Points on a hilly landscape, in no order, each with its height.
From any point a climber takes the steepest step (rise divided by distance) to one of its 2 nearest points. It stops when none of these is higher. Distance is the straight distance between rows; heights are no part of it.
Z_856: [  5  18  36   7  12 -12   1   2   8  -2  26  24   0  35   2   5 -10 -18
  18   3  17 -24 -39  -3   1  -8   4  -5  10 -16 -28  -2  30   5  32  31
   7  14 -10 -20  14  18   9 -23   9  11]  h=3.48
Z_448: [ -2 -17  41  16  32  -8  28 -10  26  17   3  20 -24  26   8 -26  -4 -10
   8  -5   1  -6 -24  -1  -4  10 -16 -24   1   1  -2   1  37  16 -18 -10
   2  -5  22  19  16   5  13   7  11  23]  h=4.05
Z_17: [-35   5 -10 -36 -10  16 -22  -8 -20   0 -13  -9  17  16 -12  21  15  -4
  -5  46 -31 -23 -17  -5 -23   1  28  14  -3  10  -8   5  -9 -10   7 -13
   8  30   7  35  -6  -7  10  13 -33  18]  h=4.74
Z_255: [ -2   3 -11 -11 -14 -12 -36 -37  18   4  11  28 -31  20  23  10  21  19
 -33  22   0 -11 -22  -6   5 -29   0   9   5  31   2   0   3 -30  -5  -3
   8   9 -17   2  -2   6   9  -8 -17   1]  h=1.95
Z_883: [  6  -3  33  -1  12   1  -3 -28   4   5   7  44  -7  44   1  16  15  35
  11  20   5 -17 -44   5   2   6 -13  23  29  15  -9  -4  16   4   9  33
  14 -28  26  11  -9   0  16  -7 -28  31]  h=3.67
Z_22: [ 71 -11  35  29  -7  11  10  -4  -5  -3 -26  26   8 -17   4   8  17  13
   7  -2   6  14 -25  16  18  38 -28  50 -19  14  13 -11   8  17 -26  -6
  25 -34  12 -14 -25  -7  -8   9  -4  33]  h=1.68
Z_484: [-36  37 -55 -14  -2   2  -2 -15  19  -9  -1 -25  29   0   3  43 -39  -9
  29  -8  16 -11  17   2 -21  -3   4  21  -9  -1 -16  12  -2   4 -14  25
  -1   1 -18  26 -12  21  -2 -10 -19   4]  h=2.98
Z_202: [-22  -9  -2  21 -26  -7 -12  13   1   3   0  -7  17 -34   4  -3  29 -20
 -26 -16  12   5 -20   6 -31 -22   9 -31  22 -29 -13 -10  -7   5   9  21
  37   1   2 -61   6 -27  -8   5   6 -38]  h=1.64
Z_750: [  2  19 -34   6 -46  19   2  20  18 -22  -7 -53  37   5  37 -19  12  10
  11  24 -31  -1  12  13  -2  21 -17  36 -10   1 -11 -34 -20  10  18 -12
 -23  28 -12   9 -17   2  13 -19 -35  -9]  h=2.36
Z_892: [-15  -9  -7 -22  22 -16 -11 -10  -1  11   0   5 -56  34 -11   3 -47 -11
 -10   2 -26   0 -11  29 -14  -2  -1  10   1   8  10  32  31 -13  -8  -9
 -20  15  -1  39   2  -6  -8  26  19 -25]  h=4.03
Z_116: [-10 -11   7  -6  32 -18  28  -4  21 -14  -4  -3 -30 -11   1 -47  -6 -10
   8 -13   1   5  11 -14   2  -7   3 -32  -5  -2   4 -11  19 -13  -5  -2
 -24  17   0  10  32  14  14   3  16  10]  h=3.62
Z_56: [ 10  -5  -6  38 -39 -19  -9   6 -21   5 -21 -41  21 -10  14 -42  20  -7
  27   0 -10  21  -5   4  -5   8  -9  -9   1  10   5  -3 -12  -2   1   8
  22  18   0 -12 -40  10 -18   0   7 -35]  h=4.48
Z_928: [-31  15  45   0   4   0   8  24 -15   5  -4   5  62  24 -16  19  -7 -29
   7   2  10 -10  13 -16 -22  15  -9  -8  12 -27  -7  13  46  11   8  -2
   6  -2  34  14   3   9   3   0   2 -15]  h=4.19
Z_84: [  7   9 -33 -18  15  14  -2   7 -19  -6   2 -19 -32   8 -18  13   2  23
   2   7   0  23  13  25  -9   2  12  -7 -11  12   2 -11 -33  -2  -1  29
  -3 -40  16  -4 -37 -13   0   2  -2  -8]  h=2.64
Z_47: [-41 -10 -34 -28  44 -13   7  10  18  -3  16   5 -56  35  -5   8 -31   1
 -11 -19  -4  -2   8  26   7   5  -1  30 -10 -12  11  26  19 -16 -15  -8
 -17 -13  -9  12  18 -21  -5   5   4  -4]  h=4.37
Z_687: [-18  12 -12 -17   2 -11  -9   5  11   8 -18 -29  31   8  -7  29 -32  -7
  23 -10 -43 -10  27   4 -29  11   3   5 -10  13  15  16  14   2   6 -32
 -27  13  -6  60   2  30  11  31  -1  -5]  h=0.33
Z_963: [ 19 -24   7   6  11   1  12 -25   6  16  -5  24  -7   0  -1 -24  28 -14
 -10 -31 -16  -5   1  -4 -10  30   4 -21   2 -11  28  -6   2 -20 -22 -35
  -7 -32  44  19 -16 -11 -22   4   6 -13]  h=1.87
Z_146: [-36  14 -25 -35  -4  12 -11  -1  18 -13  -2 -16  14 -15 -33   8 -21  -3
  -5  19 -37 -25  11  18 -20   7  -9  27 -26  16  27  37  -5  -7 -18   1
 -19   0  -5  47  -4  19  -4  30   6 -19]  h=0.46
Z_630: [-12  20  25  18  -5  22  30  36   3 -12 -38 -14  25  -4  -6 -23   9  23
   3   4  -8  32  16  43  24  25 -34  21  -4   5  38 -21 -28  36   9  17
 -18 -14  -8 -17 -19 -14   3 -13   6 -30]  h=1.76
Z_247: [ 25  12  24   4   7  -4  22 -10  15  18   8  25 -13  36   1 -15 -13  15
  33  -4   6   3  -1   8  12   6 -27 -21   8  19   9 -11  14  16   2 -13
 -30 -25  11  49 -15  14  22 -12   4   5]  h=4.55
Z_517: [-21  -5  29  24  -2 -25 -10  -8  11  11  12 -26 -22 -26  11 -16  14   4
 -12  15   0   1 -10  26  -3 -11  -4 -12  -3   3  29   4  -2 -12  -3  27
  11  24 -20 -30  20   4   0  15  -3   1]  h=1.10
Z_518: [-30  -1 -24 -16  12  10  28  -5  47 -13  18   3 -18  -7 -15 -27  -9  -3
 -29  16 -38 -18  -7  28 -33   3 -24  32  -6   7  29  19  12  -4  -8  42
 -20  -6 -15  37  11  24  14   5   8 -27]  h=0.63
Z_399: [  2  21   8   9 -21  25  21  28  20 -23  -6 -24   4  12   5 -34  14  12
  15  12 -11  16   0  33   2  16 -15   1   2   4   1 -42 -32  21  22  19
 -29 -10  -8   0 -21  -6  26 -19 -10  -3]  h=2.03
Z_41: [-38   3 -39 -20  11   4 -20 -16  -4   5  -4  -3  -7   1 -10  37  -1 -13
  -6  35 -18  -6   8   7  -4  -2   2  38 -23  -5   5  15  16 -14 -16 -26
  -5  26 -30   8   6   2  -3  13 -22  31]  h=4.24
Z_267: [-15 -11 -16  -5  34   1  -2 -20  15 -18  -7  11 -48   3  -2 -36  13  -7
  -6   4   8  -9  22   2  21 -17  -7  14 -12  24   5  -1  15 -24 -32 -10
 -24   3  -2  -3  16  -6   8 -13  -8  37]  h=3.25
Z_996: [-35 -52   2  25  19  -7   7  -7  12  29  22 -12 -32  25  15   7  -2 -16
  -4 -45  -8  -2   7  23   3  32 -12 -13  32 -18   1  35  21 -26  -2   3
  30 -10  20   2  32   2 -35  32  -1 -18]  h=2.48
Z_450: [  0  -3 -50 -15 -26 -26  -8 -27  32   3  24  11  -5   0  25  -3   3  24
  -5  17  -4  -2 -16  -3  -7 -18 -14   7  13  12 -22   3 -10 -25  34   4
   4  13 -33  30 -13  16  11 -20   4   0]  h=2.25
Z_609: [ -2  -8   5 -15  32  16  28 -11  43  -7  11  12  -9  43  11   9  11  -8
 -11 -29  15   1 -23   7 -20  33 -10  18  13 -36 -18  -4   7  10  -6  11
   0 -21  11 -11  12  -3  -3 -17 -24  11]  h=2.42
Z_955: [-22  23  52   8  12   3  10  17   7  22 -15 -21  23  -1 -18 -10  10   7
   6 -12  -4   9  25  23   4  13 -37   4  18  -7  39  -9  15  33  10  21
 -21 -25  10 -10 -13  12  14   1  12 -34]  h=1.85
Z_529: [-31  -7 -33  -1 -14 -40   0  -8  11  19   6 -29 -21  -7  12  -2 -20   7
  14 -24  -3   7  24  18 -16  -5   4 -29  36   2   7  14  -2 -15  11   5
 -30  14  -7  -3  10  -3   4   1  11 -43]  h=1.89
Z_291: [ 54 -11  26   5  18   8   2   4 -21  23 -17  22  -2 -22 -24   4 -18  22
   9 -17  -2  26   2   9  27  16 -14  27 -19  11  32 -12  -9  11 -29 -13
   1 -47  26  -8 -12  -4  -6  19  17  26]  h=1.49
Z_300: [ -7  56  20  23 -12  -6  24  14 -10 -12  -7 -10  55   8   4  15 -23  -7
   9  26  29 -11   4 -33   9   7  41 -13 -13   1   4  16 -24  23 -17 -20
   6   6   9  -7  19 -12  12  -1  -7   9]  h=0.82
Z_665: [-56  13  -4 -19  14  -1  32 -15  54 -10  14  10  17 -19  10 -36   1 -14
 -23   3   1 -21 -11  13 -15  11 -17  35  13  -7  -1  11   5  -4  -3  26
 -28  17 -25  11  15  21  16 -18  -4  -1]  h=0.81
Z_840: [ 23  -5 -24 -13 -16  -5 -11   2   7 -38  12  -5 -34 -18  16   1   6   4
 -28  17  -8   1 -11  11 -30 -27  16 -10 -21  16  17 -23 -54  -5  -7   6
   6   2 -15 -37   3 -19  -8   1  27 -24]  h=1.04
Z_475: [  9  52  22   6 -19  -9  10  39 -28 -10  10   0  44  11  18  17 -40   8
  29  42  20  -8  -8 -42  25 -13  13  -6  10  15 -11   0   8  34  12  -2
  -6  16   8 -19   8 -21  20 -25   9  12]  h=1.00
Z_240: [  8 -22 -44  -5  10  -7 -11 -35  29  -5  -6  46 -34  -9  10  20 -14 -19
 -12 -19  -1  -8 -28   5   0 -19  -1   8 -18 -15  -8  21   8 -20  -3  -7
  -5  17 -30  16   9  15 -18  -6  21  17]  h=3.50
Z_919: [ 54 -10  -8  -1   1  17  -5  -4   4   0 -13   9 -32 -12  -9 -13 -18   8
  22 -28 -15  17  20 -13  13 -16 -14 -30   3  28  11  -8  -9   6   1   5
 -10 -22  12  23  -8  18 -11  27  26   4]  h=5.60
Z_830: [-13  26  40 -11   0  12  15   6   7  -2  -1  13  45  13   3  18 -14  -3
   8  10  -7 -25  -2 -33  -8   5  14  15  15 -32 -12  -2  13   9  16 -29
 -21   7  17  25   7   6   3 -29 -17  14]  h=3.78
Z_530: [ 21   6  -2   4 -17 -18  13   6   8  -6   5  -3 -12 -17  21  -3  17  -2
 -21   9  27   1 -11 -18  -5 -30  25 -13   6  -3   1 -28 -22   3  -1  18
  17   4 -23 -66  11 -23  10 -20   7 -21]  h=1.31
Z_367: [-15 -14 -44 -30  26  17 -29  -7 -30  13 -12  14 -30  -3  -9  27 -38 -22
  -1 -13 -25 -13   8  -4  -9  -4   6  22 -33 -17  -5  24   7 -11 -13 -22
  -1  13 -27  19   7   3 -21   6  16  26]  h=3.86
Z_189: [ 16  18  29  -4   0  10  19  11  28 -37   3  17   9  12  29 -10   7  17
 -16  -4   2   0  -6  -7   7   8  10  14  13 -31 -22 -14  10  14   0  25
 -20 -18  31 -29   3 -22  -2 -39 -10  13]  h=2.77
Z_34: [ 13  32 -12  10 -10   4  18  20 -29  -8 -21 -18  16   3  -5  30 -11 -12
  10  13  26  10  11 -11   0   6  46 -20 -44  13 -17 -10 -37  17 -15 -18
   2   6  13 -13   2 -14  24  21 -12  11]  h=0.69
Z_395: [ -9 -13   1   0   7   2  10  -7  -9 -21  -9   3 -22  -8 -15  -7  18  31
   0  -8  30  52  30  -7  43 -10  -6 -16   8   8   0   6  11  12 -24   7
  -4 -22  27 -11  -6 -32   2  -3 -27  33]  h=2.70
Z_110: [ 29 -14  12  16  -4  12 -24   2 -21   4 -12  18   1   5  -2 -22  46  -6
 -12  17   9   7   8 -19  27   3   0  13  -9  -9 -13 -17  21 -17 -14 -18
  15   2  24 -22 -22 -13   9 -26 -17  32]  h=2.15
Z_739: [-62 -18   4   7  38  -2 -18 -12 -12   6  17 -31  11 -17 -16 -21  11  -5
 -22 -32  -4   4  30   1  13   7   9   1  -8 -22   8  26   6 -17 -10   0
  39  11  -5 -24  26   3 -12   3  -1   6]  h=1.62
Z_918: [ -9 -17   9  -1  -6  -3  18 -34  42   4  18  34 -14  10  -6 -13   1  41
   2  -5  20  16 -10 -22  13 -10 -18 -39  37  22 -26   0  -5  -1  -9  30
   2 -11  -5  25  11   4   7 -19  -6  17]  h=2.90
Z_304: [ 41  11   9   4 -27 -12 -30  22 -57   7 -31   9  22 -36  -2  31 -14  -1
  12  16  21   4  -5 -27  32 -27  16  -3 -18  18  13 -10 -24  11  -9 -10
  12  17 -27 -30  -5   1  -4  23  13   5]  h=2.22
Z_85: [ 24   6 -21  11  -1   3  -5  49 -49 -34  -3 -13   9 -12  -2 -22   6 -20
   3 -12 -23 -18   3 -11 -11  -6  30  12 -29 -13  -3 -28 -25   3  25 -21
  12 -10   3 -45  -4  -9 -14  12   3   1]  h=0.36
Z_986: [ 25  -2  18   1  -8   3   0 -13   1   6  -4  10 -15   5   3 -13   3  39
 -10  37  -9  -4 -18  10  -9  -3 -15  14   0  48  31  10 -14  -6 -12   1
  -3 -16  20  19 -28  11   1  21   9   8]  h=3.46
Z_208: [ 20   4  28 -15  -5  13  11 -46  17  -1   9  34  -9  -5  12   8   3  32
  -9   4  44  -1 -21 -24  10  -1  -7   0  17  27 -19  -2  -5  -7 -23  26
   0 -24  30   5  -7 -13  16 -25 -12  36]  h=3.24
Z_494: [ -4 -13   1 -10 -34 -17 -17 -12  -4   8  -5   1  12 -18 -24  25  -2  22
 -14  -7   3   6 -15 -10 -26 -18  11 -25  21   4  38  23  -7   5  -6   5
  19 -11  17  16  -7   3 -11  33  18 -51]  h=3.47
Z_527: [ 32 -23 -23  10   5  -7 -16 -34  27  13  -1  25 -46   0   9   9  -1 -22
   1 -51  13 -16   2 -10  15 -10  -4 -15  -5 -13  -6  21  10  -7 -29  -1
  33   4 -21 -26  18   9 -12  -1  15  13]  h=3.14
Z_373: [-16 -16  13  40 -39  26  -6  15  -8   1  33 -26  18 -10  13 -15  29 -18
 -19   5   5   1 -12   3  -3  -3  25 -16   2 -35 -42 -13  17  -6  29  13
  28  33  -9 -45  20  -9  -2 -10  -1 -26]  h=2.02
Z_753: [ 44   9 -14 -18 -41  -4 -28  11 -35   1 -19   3  31  -9  16  25 -21   6
  29  -1  18  -6  11 -54  20 -18  13 -17 -16  48  -6   0 -22  15 -10 -21
  -7  12  -7  11 -17  -2   4  15  -6 -10]  h=2.01
Z_669: [ 20  -3  -2 -50  10  20   0  -9  -9  -4  -1  29 -43  -6 -24  17  -5 -12
 -21  15 -11 -17   6 -17  -8  -7   7  10 -23  23 -11   3  -7 -18   1  -4
 -30  -4  17  22  -5  -7  12  17   9  31]  h=1.48
Z_718: [ -5   2  -5 -33  28  29  11 -12  13 -13  16  25 -32  10  -4  -1   1  -9
 -18  32  -6 -22 -26  19 -19  -2 -12  19 -22  33 -19  -6 -12 -12  -1  21
 -14 -10  -4  31   6   6  21 -10   7  39]  h=1.29
Z_938: [ 16  -6   6  17 -29   2 -19  -8   7  -4  -6   0   3  24  32 -12  22  -7
   6   8  -6  -2   1 -13  31   0  -8   8  18 -10  -8 -10  25 -13   3 -23
   2  21 -21 -13  -2   1   3 -52 -15  10]  h=2.34
Z_99: [-61 -25  -6  15   2 -13  12 -12  27  -5   1 -34   5  -6 -11 -46  20   0
   1 -30   9  17  22  -3   0  17  -8 -15  25 -29  -2  25  30 -20 -18  16
  17   3  10  -5   0  -2 -17 -10 -17  -8]  h=1.86
Z_429: [-36  -8  22 -27  -6 -11  -7  -5  -5  -1  15  14   6  26  -5  12  27   3
 -13  30   2 -21 -38   0 -26   4   5  22  35  -9  -5  12  12  -6  23  22
   8   8  16  10   1   9   8   3 -21   1]  h=4.20
Z_994: [ 14  -9  -5  13 -22 -24 -11   4 -51   1  -7   9  22 -34 -19  11  -3 -23
   1  -8  37  -3   8 -31  36  -5  21 -49  -9  -7   1  -6   1   9 -18 -31
   8  20 -16  -7  22  -5  -5   8   0  -6]  h=2.50
Z_572: [-16   2 -12  -4 -23  -8  26 -23  38   3  25  22  13   8   8  -7  -9  19
   5  -1  20   9 -20 -14  14  -6 -14 -20  29 -11 -33 -15  -9  -7  44  10
  -6  19 -26  24   4  26  21 -33  11 -12]  h=2.56
Z_447: [ 28  -3  -1 -15  20  -1   3  -2   2   6  -4  23 -17  16 -18  20   0   0
  23 -22   7  19   4  -9  13   9 -12 -30   5 -23  -2   1   8   6   2   5
 -19 -21  -3  32  -6  11   4 -13 -11   8]  h=5.03
Z_846: [ 51 -28  34  28 -13  10   6   3  -9 -14 -21  28   6  -7  17 -14  24 -10
 -18  -6  13  -3 -24 -21  18  16 -10  26 -13 -24  -7 -16  10  -4 -30 -17
  42 -24  31 -30 -25 -26 -14 -11  -8  39]  h=1.91
Z_839: [ 15 -39 -30  13   4  -7   2   2 -19   6  11  -6 -31 -12  -7  -7   8  34
 -19 -14  -7  24   0   0  16   8  -9   6 -20  15  46 -11 -32  -4 -15  -2
  34 -36  31 -21  -7 -22 -37  26  -2  -9]  h=0.68
Z_525: [  6 -35 -14  12 -20   1 -19  -7 -40  13   1   0  -2 -32 -15  -3  19 -23
 -14 -21  -2 -14 -10  11  -3 -26  11 -57 -21   4   0  10  12   2  11 -26
  10  26 -15 -21  11 -22 -12  18   8 -31]  h=2.84
Z_624: [ 13  15  -9  -6 -13   6 -12  18   0  -8  17   1  10   6 -21  11   3 -10
   0  10 -33  -7  -7   6 -28 -11   8   5  11 -24 -19 -17   9   5  49   4
  -2   5 -23  12  11  51   4   0  14 -14]  h=6.33
Z_949: [ 33   1  22  13 -16  -9  -3   4  -5   0   5   3   0 -15   0 -13   2  25
 -18  37  -6   2 -33   0   0 -18 -10  -9 -13  47  20 -21 -30  -2  21  -7
   4   7  -7  -2  -2  15  17  26  45   0]  h=3.88
Z_480: [ 19  36  23 -12 -11  17  23  13   9 -15   3  11  47 -21   2  -7 -23  23
  -2  -3  13 -15  -2 -34 -13   6   3 -12   7  -9 -14 -12 -34  19  13 -17
 -16  -4  13  17 -17  13  -5 -24  17  13]  h=3.44
Z_263: [  2 -40 -18  -5 -22 -16 -13  -8 -10   1   6   8 -14 -22   7  -3  -6  10
 -20 -12  -2  -1 -18 -10 -13 -34  16 -66  20  18   4  19   2   7   4  -4
   6  -1   6   4  30 -31  -9  19  -3 -46]  h=3.17
Z_218: [ 25 -12 -19   2  10   3   2  18  14   6   6   1 -25  -7   2  17   6   9
 -47   0 -18   5  -6  14 -23  -2  12  -9  -6   4  45 -24 -29   5 -15  -8
  25 -34  20 -25  13 -25  -7  28  19 -28]  h=0.84
Z_412: [-34 -27 -21 -10  20   1  12  18 -17  25  13 -18  -5  13 -39  29  -2 -23
  11 -22   3  30  29  19   8  -1 -20   2  12 -26 -23  28  32 -19  26   1
  -2   4 -10  40  18  38  -4  27   3 -20]  h=5.17
Z_457: [ 32 -17  -1   3  27  14  21  -4  24   6   7  19 -18   5  28   0  24   6
 -10  -1 -10 -25  -4  11 -17  42 -13  12  -3   1   1 -13  -5  -2 -40 -13
  -2 -38  19   3   3  -8 -17   4 -28   3]  h=2.12
Z_354: [ 37 -13 -16  -3   8 -12 -23   5 -20   3 -12 -10   3 -32 -14 -16 -10 -19
  20 -15 -14  12   6 -12  -4 -16  18 -36 -11  25  10   6 -16   4  -9 -19
  -4 -12 -11   5  -5  15 -14  18  46  -9]  h=5.05
Z_896: [ 16  -4   6  10 -42 -19 -28  -2 -14  15 -12 -29  26 -30   5  10   7   1
   8 -23   0  -6  -3   5 -13   0   2 -11  11  -8  31   6 -29   4   8  -4
   9  17 -17 -18  -8   8 -21  11  23 -60]  h=3.89
Z_596: [  1 -45   1  30  -9  10  -7 -13   9 -18   2  -4  -3   3 -17 -12  44  19
 -25 -12  26  43  31 -33  51  -7 -12  -6   2   1  -4 -12  18  -7 -16 -15
  23  -5   4 -12 -10 -23 -18 -13 -28  23]  h=2.46
Z_736: [  4  -1  23 -22  -3   0   5 -24   6 -12 -19 -10   2 -26  13 -28   4  29
 -21  26  11  11   4   3   2  -4   3  25  -3  26  33  18 -36 -11 -36  -6
 -22   0   9   3   1  -7 -10 -16 -25  18]  h=3.15
Z_220: [ -1   1 -19 -15  34   3   5  -5   1   4 -12   1 -51   8   2 -10  -4  24
  14  -8  14   9  41   9  19  -9   1  -2 -16  28  13  -1  -7  -9 -27  19
  -5 -22   5  -9  -1 -32  -1  -4 -26   6]  h=2.95
Z_303: [ 25  20  38   4 -19 -11 -25  17 -11 -14   4  -8  24 -16 -11 -10  -6  16
  -1  34 -35   4 -25  11 -33 -12  11  17 -14  19  35 -12 -15  25  32   7
  -5 -23  -7 -13  12  30  -7  27  43 -14]  h=4.50
Z_258: [ -9   9   6   2 -16  -1 -14  -9  -5  15 -20 -33  19   0  22 -13  18  10
  27  23  -5   6  16  -8  30  -3  -7  17  -4  16  21  -3   2  -1 -15 -30
  -4  52 -19  17  -6 -12  -1 -25 -50  10]  h=2.66
Z_735: [-44 -11  -1   1  28  12  -5  13  -4  -3  -6 -32   7 -19 -16  -8  15 -19
 -16  14 -15 -12   6  19 -28  -2  10  -1 -10 -24  23   4   5 -11 -16   6
   4  19 -11 -17  10   2   2   1  -1 -18]  h=1.37
Z_995: [-13   5 -15 -34  31   3 -19  16 -31  21 -14  -3   6  18 -11  48 -20 -38
  18 -24 -24 -17   7  -8  -8  15  17   7 -20 -36 -10   6  -3  -3  16 -43
 -11  15 -19   8  11  13 -17  18  -2   3]  h=4.07
Z_39: [  8  -9  40  43   6 -27   9  -1 -15  20   3  -7  -5  -8  15 -18   9   9
   1  19  19  17   3  20  22  -4   3   1   6  14   3  -3  31 -19  -3   8
  15  11  -9 -36  12 -21  17 -12  21  -1]  h=0.83
Z_70: [ 18  15  11  -4  10  11 -16  39  -8 -15   6  -1   2  -9 -33  11   7 -11
 -12   7 -56 -13 -23  17 -30   4  16  24 -28 -23  13  -9  -7  10  29  11
 -11 -10 -10 -17   4  35 -18  25  12  14]  h=5.32
Z_654: [  4 -37  -5  22  14 -15  -8 -21  -6  37  12  13 -22  -3   7  13 -19 -36
   3 -53   3  -2 -11  10   2   0   6 -39  20 -24  -9  29   9  -5   5  12
  19   4  -6  -7  30  13 -22  12  24 -11]  h=2.79
Z_574: [  7  18  -9 -22  14  13  -1 -19  -7   9 -21 -26  19 -27  14  -4 -19   5
  15  17  -4  -3  30  -1   3   9   9  29 -19  29  14  20 -23 -10 -34 -34
 -16  41   4  14   4 -16   0   1 -23  24]  h=2.91
Z_894: [-41  55 -23   2  -5  -5  14 -21  27  13  -9  -5  56  23   0  51 -28  14
   3   3  18 -32  15 -17 -17  10  18   5  10  -4  -7  15   0  15  -2  -8
  -6  16   2  34  -1  25  16   4 -27  12]  h=3.34
Z_556: [-26  21   6 -13  23  11  16  -6  29 -11  12  17   9   0  26 -27  -4   9
  -6  31  -7 -38 -14   5 -23  17   6  32   3  23 -12  -7 -25  -5  20   0
 -23  12 -28  22  10  13  20 -26  -4  35]  h=1.05
Z_719: [ -8  -5 -23  34  23 -11   9  21 -40  -7   7 -10 -15 -14 -25 -22  17  25
  -5 -19   3  22  14   7  42  21 -27   5 -20   9  27  -6 -11   2  13 -13
  40 -29   8 -28 -14 -18 -14   9   1  -9]  h=0.53
Z_716: [-24  37 -41  -6  -7  24  12   4  19 -12 -14 -27  38 -11  19  21 -13  11
  24   0 -17   6  24  14 -11  14 -11  21 -16   4 -26 -17 -23  21   7   7
 -18   7  -7  17 -12   1  20  -9 -36  15]  h=2.65
Z_988: [-51 -26 -38 -27  37  -9  22   6  21  -2  12 -11 -28  16 -27  14  -2   0
   6 -41  12  28  43  18  18   4 -19  14  19 -19 -17  20  22  -6   8 -12
  -4 -23   3  23  20  10   7   8  -8 -22]  h=4.75
Z_927: [ 28 -12 -15 -35 -23  23 -40 -35  -9  19   1  29 -42  27 -17  31  -7   4
 -23  29   3 -20   0 -10   3 -26  -6  11  -7  20  -1   9  -4 -15  -7 -10
  -7  22 -17   1 -17 -13   0  21   1  13]  h=1.69
Z_462: [-35   2  18  10  12  -1  -3   4  10  -7   9  -7  16  19  -2   9  10 -38
   5 -27  22  -4 -15  -3 -18 -13  -2  10  29 -61 -58   9  31   0  31  41
  10  32 -18 -22  21  20  -8 -14   8 -12]  h=2.86
Z_449: [ 14  33  43  18  -1  12  12  19 -15 -13  -4  26  17   7  -1  -1 -26  10
  28  34  21   2   1 -13  37 -29 -11  -1  -4  28 -32 -25  17  17  17  17
  -5   0   2   5 -17 -16  28 -19  -5  37]  h=1.22
Z_467: [ 34 -11  -4  27 -36   7 -14  15  -6   3  11 -10  -6   8   8 -17  15  -5
  10  19 -31  14 -13  11 -13   0 -10 -13   3 -10 -15 -24   2   2  41  14
  12   3   2   6 -10  25   2   5   5 -22]  h=5.31
Z_540: [ 13  36 -28  13 -12   8  -5  45 -31 -43   6 -27   8  16  18  -2  -5 -11
   9  17  -8  -4  34 -13  -4 -10  33  -4 -15 -11 -34 -36 -12   8  13 -17
  -3  13  -1 -25  -2 -19  13   7 -24   3]  h=0.52
Z_982: [ 13   5  18 -23  19  -8 -15  -3 -27  -2 -14   4  12 -19 -11  21  -8 -24
  -2  -9 -16 -27  -3  -9 -18  -2  25  -6 -11 -12  20   1 -18   5  -1 -33
  -6 -15  -3   3   2  -7  -8   2  16   0]  h=4.49
Z_142: [ 66  26  50  14 -15  17   8  22 -22  -6 -15  29   7  -8   7   7  -1  25
   3  13  -3  20  -7   9  35   4 -13  39 -10  21 -10 -12  15  26  10  15
  -7 -12  28  -2 -28 -18  23 -17  15  42]  h=1.45
Z_144: [-13  12  -2   6   8 -23  21   4   5  20  15 -28  -7  -2  -8  -5  -2   6
  21 -16  16   3  15  19  -3   1 -12 -26   5   5  16  -9   8  15   4  37
  -9  -9   5   1 -14  12   8   1  26 -34]  h=2.21
Z_285: [ 23  17  -4  -1 -12  16  14  20  -4 -25 -10   6  15 -16  14   1 -11 -19
   4   2  29   3  -4 -28  -5  -2  25 -17  13 -30 -39  -1 -13  19   1   3
 -10 -14   8 -18 -11 -25 -18 -37  -7   7]  h=3.09
Z_698: [-27  -8   7   1   5   2   9   5 -14  32  -1 -14  36  10 -27  16   2 -31
   0  -8  14   2  10  -2 -23   3  -5 -19  29 -11 -14  31  34 -13  16   5
   2   9  17  43   3  27  -2  31  10 -29]  h=4.67
Z_592: [-30 -23 -11  29  30  10  10   2   5  29  34 -16  -6  23  -3 -24  11  -4
  10 -47   4  19  18  26  28  34 -24   1  25 -40 -16  14  18 -20   4  22
  11 -10   5 -16 -10   1 -21   2  -8 -11]  h=2.17
Z_48: [-24 -18   2  21 -26  12 -18   4   7  -4  20   0  24  17  31   3  15 -55
  -4 -25  11   5 -16  -7   3  15  15 -12  27 -49 -59  15  23  -7  26  -4
  17  15 -23 -29   6   5 -23 -20  -2 -19]  h=2.43
Z_281: [  3  23  25   3   0 -41 -12  13 -28  12 -13 -19   5   1  14  -1 -20   1
  39  14  25  10  10   9  10  -8   9   4   9  18  20 -17   2   2 -22   6
   2   9   7 -32 -29 -35  14 -13   8  -4]  h=0.59

Where does a climber stop that starts at each point below?
Z_457: Z_412
Z_146: Z_17
Z_839: Z_17
Z_142: Z_624
Z_596: Z_919
Z_739: Z_17
Z_84: Z_919
Z_450: Z_17
Z_304: Z_624

Write out the way that a climber takes from each point below.
Z_39: Z_517, Z_735, Z_739, Z_99, Z_592, Z_996, Z_654, Z_527, Z_240, Z_367, Z_41, Z_17
Z_255: Z_450, Z_572, Z_918, Z_208, Z_883, Z_429, Z_17
Z_540: Z_34, Z_300, Z_475, Z_449, Z_142, Z_22, Z_846, Z_110, Z_938, Z_258, Z_574, Z_736, Z_986, Z_949, Z_303, Z_70, Z_624
Z_529: Z_263, Z_494, Z_896, Z_56, Z_467, Z_624
